Each row is a point on a landscape with many peaks, with its height.
A climber steps from a point to the highest of its 2 nearest points, and stops where none of them is higher. Distance is the straight distance between rows; heights are no part of it.
(596): [-20 -26   3  25 -15   3  16 -15  -4   0   4  30 -10  16   5 -28  -5  36
 -18 -19  33  40  -8   8]  (h 33.0)
(158): [ 27  19  -9   5 -10  -7 -12   3   5  21  -5  17   6 -19  -1  19  31 -14
  -9   9 -22 -24  -8 -12]  (h 40.3)
(13): [ 11   7  15  24  -4   5 -30  12   8   9   7  23  10 -22   0   5  28  -2
   5   1   6 -20  -9 -13]  (h 36.0)
(794): [ 25  -5 -18 -37 -11 -13   5   0  -2  18  -4   0  -1   4 -40  46  -7  -9
 -10   8 -51 -14  -6  18]  (h 41.2)
(436): [ -5 -22  26  18   5 -11 -37   6  24 -16  -1 -14  12   9  15 -11  -1  35
   7  18  30   9   5  -9]  (h 8.0)
(668): [-13  12 -24  28  -2   8  20 -47 -29 -28 -10  23   8   1  12   0   7 -10
 -15 -33 -25 -18 -17 -20]  (h 8.1)
(602): [ -1  -1   3  20   3 -17 -17 -26 -22  -5  -5  13  14   2  30 -39   3  15
 -10  -7  -6  -7 -20  -5]  (h 53.4)
(253): [ 16  20   5  27   0   7 -13   2 -16   0   6  34  29 -24  -7  -4   7 -29
   5 -21  -5 -27 -13   6]  (h 32.0)
(171): [-26  -2 -17  -4 -21  23  51 -16   1   0   4   7 -24  -1  -1  30 -11  -3
  -5 -11   0  19 -13 -11]  (h 20.2)
(559): [  8   3  15  -3   9  -5  -1  38  23  15  16 -13  40  -2   6  18 -10  15
  40  -3  28 -22   5  18]  (h 65.1)
(312): [ -2 -23  19  25  24 -24  18  13   9  11  18   5  18   5  31   1   1  10
  18  22  27   6   6  -6]  (h 78.8)
(139): [-18  14 -14  -1 -15  32  39 -33 -20 -12   0  13 -25 -13  -9   7 -10 -28
 -11 -26 -27   6 -10 -10]  (h 15.0)
(194): [ -2   7  -1  17   6  -9  15  -9   3   3  -8   5  -7 -17  23  21  27 -19
  19  19 -10 -14  -6 -32]  (h 38.5)
(609): [-29   9 -24  -7  -9  21  15 -30   1 -18 -14   2 -10  10   4  -8 -25  32
 -24 -37  18  20 -29  -4]  (h 0.8)
(552): [ -5 -13 -23  19  12 -13  38 -14   1  -4  -1   2   9   7  23  23  10   3
   6  18   0  -9  -3 -23]  (h 45.3)
(807): [ 19   9 -21  12  -1 -22  -3 -19   0  -1 -20  21  22  -3   7  23  20   0
  -9   9 -32 -32 -12 -22]  (h 44.3)
(511): [ -4   6  11  19   1  -2  30   2 -17  12  24  30  23  -8   9   6 -23   4
  13 -17   9 -13 -27  32]  (h 74.8)
(93): [ 20   3  13 -29  -7  -6 -59  27  25   9  -6 -30 -14 -12 -27  -3   5  16
 -18   6  -8   9   2 -10]  (h 49.6)
(125): [ -9  -7  41  14  10   2 -14  20   9   2  22  -1  30  -7  -6   0 -13  26
  42 -19  44 -17 -12  20]  (h 54.5)
(638): [-43   9  14  20  -7  27  13 -31   2 -36  -3  17 -18 -12   7 -31 -19 -11
  -1 -44  18  14  -8 -21]  (h 7.9)
(392): [ -9 -33  -3  29  -2   3   3  -9 -10   4   5  14 -16  15  10 -21  19  21
 -10   5  23  20  -3 -13]  (h 33.7)
(9): [  5   4  17 -25  -4   5 -41   9   2   1  -3 -28 -34 -25 -18 -10   7 -20
  -4   5 -16   8   0 -12]  (h 54.8)
(101): [  7 -14 -37 -27   7   1  25   6  12 -18  -9 -30 -16  18  -5  30  -3  -5
 -13  31 -22   9  19 -14]  (h 28.8)
(33): [ 27  17  33 -17   0   5 -45  19  19  30   1   9  30  -3 -16 -13   4  24
  18   4  38 -12  13  42]  (h 60.8)
(248): [ 14   0   9  10   2 -30 -39   4  -5  12  -2  13  28   0  25 -39  -7  18
  -4   4   7  -5 -13  23]  (h 51.4)
(670): [ 11   6 -19 -16  -7  -4  -8 -14 -21  15  -9   3  -7  -8 -23  22   9 -15
 -22  -4 -53 -18 -12   4]  (h 45.1)
(418): [ 12  12 -10   0   5   2 -31 -28  -5  -2 -15  -9 -38 -15   4 -20  53 -13
 -15  11 -25  -4  15 -36]  (h 41.8)
(159): [ -8  13  -8 -21  -5  12 -11 -17 -18 -15   0 -30 -40  -8 -21  -6  -2 -21
 -10  -7 -28   8 -10 -16]  (h 61.3)
(527): [-13   1  16  39  19 -15  15 -34 -19 -23  10  11   9 -12  30 -31  -2  -8
   5 -13  -3  -7 -22 -24]  (h 59.7)
(372): [-14  -1 -24 -12 -22   1  25 -31 -30  16  -8  17  -4  21   5 -10 -15   8
 -25 -11 -31   5 -16  26]  (h 57.2)
(56): [-31  21  -9  22  -5  18  28 -34 -12 -39  -1   9 -12 -15   8  -3  -8 -30
   4 -33  -7  -7 -11 -25]  (h 11.3)
(223): [ 31  45  36 -30   4  10 -42  14  14  28   4   3  23 -22 -18 -10   1  -2
  22  -1  17 -18   8  27]  (h 65.7)
(467): [  2 -26 -23  30  10 -11  26  -3  -1   4   5  11   3  17  26  -4  28  11
 -13  19  15  10   4 -21]  (h 38.9)
(428): [ -3   6  -5 -24 -15  -2  13   1  -8   3  -1 -18 -22  -9 -10  32 -18 -18
  11  18 -30 -10  -7   6]  (h 48.1)
(82): [-19 -25  -3  13   0  24  44  26  14 -10   7 -12 -10  31  -3   7  -5   8
  -7 -10  32  38  27  -6]  (h 19.0)
(822): [ 17 -12 -18 -21  14 -13  21  23  12  -6 -20 -21  11  29  11  16 -10 -17
 -17  39 -29  11  45   0]  (h 23.6)
(2): [ 25  36  27 -18   6  25 -25  11 -15  12   8  -5  24 -24 -29 -17  -7 -37
  25 -14  20 -21   7  39]  (h 71.4)
(119): [ 30  -7 -33 -32   0 -21   3   7  11  11 -20  -7   1  10 -23  37  14  -5
 -35  21 -49  -6  16  -8]  (h 36.9)
(232): [-28 -13  -8   3 -11  14  64   4  15   6  11   7 -12  16  15  16 -19   9
  -1  -6  19  29   6   1]  (h 27.4)
(799): [ 24  -1 -40 -25   9 -22  12 -27   6  -2 -28  -6 -18  17  -8  42   6  -3
  -5  33 -48 -14   7 -17]  (h 32.8)
(450): [ 28  50  28 -36   2  -7 -38  12   6  25  -6   0   8 -34 -27 -10   4 -34
   0  -3 -13 -12   5  22]  (h 61.2)
(295): [-10   0 -18  22  17 -21  18 -35 -13 -21  -7   0  15   1  35   2  -5   3
   6   6 -10 -23 -23 -21]  (h 52.4)
(489): [-20 -16  18  16 -13   6  -1 -12 -22   1   7  25  -1   7   7 -32 -22  20
  -7 -23  16  26 -15  30]  (h 37.1)
(94): [ 25  19  19 -43  -5   8 -17  41   5  28  15 -30 -13 -25 -32  19  -1 -11
  18   0  -9  -7   5  17]  (h 51.7)
(177): [  1  15   8   5  -5   3  15  -7 -34   9   3  27  25 -14  -6 -15 -30 -17
  -3 -17  -9 -11 -22  47]  (h 66.9)
(691): [ -8  -9   3  22   3  -1  44  23  -1  19  28  16  30   8   6  25  -9  19
  20 -19  29  -6 -16  22]  (h 62.9)
(709): [-17   4 -14  -8  -8   7   8 -21 -15  -6  -5 -11 -16   0   7   8  -2  -8
   2   9 -20  -9 -17 -13]  (h 54.2)
(754): [  5 -10  10   7   2  -8 -41  17  45 -17 -10 -18   0  13   0   3  13  29
  -7  23  24   5  23 -26]  (h 4.9)
(317): [-15 -32  23   5   6 -18 -15  24  22  -5   9 -17  20  23   5 -10 -20  28
  16  11  33  19  14  10]  (h 11.4)
(323): [  3 -21 -17   8   5   7 -13  24  18 -16  -4 -18  -5  20  -3  10  14  17
  -9  21  17  13  10 -26]  (h 6.5)
(284): [-12 -15  14  39  21 -21  15 -19  -9   2  14  15   3 -12  37 -15   9   6
  11   9  23   0 -17 -13]  (h 67.5)
(366): [ -3  -3 -34  -7 -15   4  -9 -27 -35  16 -10  -1 -16  16  -3 -17   8   7
 -35 -15 -25  11 -14  10]  (h 52.2)
(535): [  9  13  38   1   2  -3 -49   9   1  -8   2  12  15 -21  -5 -40  -4 -23
  13  -5   6 -12   8  17]  (h 72.2)
(256): [-12  -3 -47  -3  16  11  20 -15   2 -33  -6 -19 -39  14  -1  14  22   9
   4  13  26   8   7 -34]  (h 26.3)
(737): [ -1 -18  -1  -7  21 -10  29  37  18  -2  -2 -22  20  31  18   7 -13 -15
   3  28  -9  12  40  14]  (h 19.9)
(326): [ 17   8  -1 -48  -5  -5  -1  24  -1  17   8 -40 -29 -20 -30  28 -16 -17
   2   1 -36  -2   1   6]  (h 45.9)
(195): [  3  25  35  -3   8   6 -31   9 -11 -16  12   0  28 -19 -16 -32 -26 -51
  28 -14  12 -14   7  26]  (h 76.5)
(150): [-23 -20  26   3 -30  25 -12  12  -2   1   7  11 -14   5 -30  -4 -16  31
   2 -27  27  32   5  31]  (h 42.5)
(127): [-37  11 -15  -2  -7  39   7 -35  -2 -34  -3   0 -35  -2  -7 -20 -13   6
 -18 -40  12  20 -12 -22]  (h 4.7)
(453): [-10  13  -9 -11 -18   4  19 -26 -27   9  -1  36  18   3 -11 -11 -37  -5
 -16 -38 -28  -5 -18  46]  (h 62.4)
(608): [-22 -24  45  15 -10  12 -17  14   4  -9  11   1   1  -2 -15  -5 -24  23
  23 -15  34   4   1  17]  (h 47.7)
(164): [ -5   2 -25  -5  17   4  -9 -18  -2 -22 -11 -22 -47  -1  13  -1  32   1
   9  27  14   0  13 -41]  (h 31.7)
(92): [ 15   4  19   4  -9 -18 -54  23  11  19  -2  14  32   6  -1 -20  -1  29
  -4   4  22   4  -4  29]  (h 55.5)
(73): [  5   2  10   9   4   5 -13  -8   3  -8  -7   2 -39 -22  14  -4  38 -25
  11  22  -3   1   7 -40]  (h 37.0)
(168): [  6   1 -27 -12  -2   0 -27 -15 -11   7 -11 -13 -23   4  -1 -17  29   4
 -29   3 -23   5  -3 -16]  (h 46.7)
(287): [ 39  48  25 -40   1   3 -28  32  17  29  -5  -5 -16 -49 -37  14  19 -25
   5  -5 -13 -13  10   3]  (h 57.5)
(424): [ 16  -8  -2 -20  -9  -8 -33  33  23  19   0 -10  10  17 -10  -3   6  12
 -18  13   2  14  13  10]  (h 43.8)
(439): [ -2 -16  12   6   8 -16  29  40   8  10  25  -9  45  17   9  12 -25  23
  26 -13  23  -6   7  28]  (h 77.8)
(178): [-15 -10 -27  -9   3   6  53  -1   8 -18  -2 -17 -10  28  10  21 -16  -2
  -4  16   5  11  13  -5]  (h 35.9)
(315): [ 15 -12  13  12   5 -13   4  15  13  26  12  22  14   2  17 -14  11  10
  20  26  33   2  16  15]  (h 68.9)
(710): [  3   9 -24  -5   0  -7   1 -36 -25  -6 -18   1 -10  -6  -2  15  15 -20
  -4   5 -47 -27  -8 -17]  (h 48.9)
(653): [  3 -27 -16  13  12  17  27  34  10 -16  -8 -15   1  38  -1   7  13   2
 -17   9   9  25  34 -13]  (h 12.2)
(705): [ -7 -28  20  -4  13 -10   9  43  30  -9   8 -29  21  29  17  -4 -11   2
  16  21  22  14  41  11]  (h 15.7)

Where does a climber stop that starts at each point below?
(164) => (511)
(799) => (709)
(436) => (178)
(596) => (439)

Call two points neighbours if one is among the 2 nearest of the other. Go from one point of each pair to the other, from neighbour to neighbour, staying as high as possible. Name the lowest point that can't be avoided.
(709) and (223) => (326)
(223) and (178) => (101)
(511) and (439) => (691)
(312) and (223) => (248)
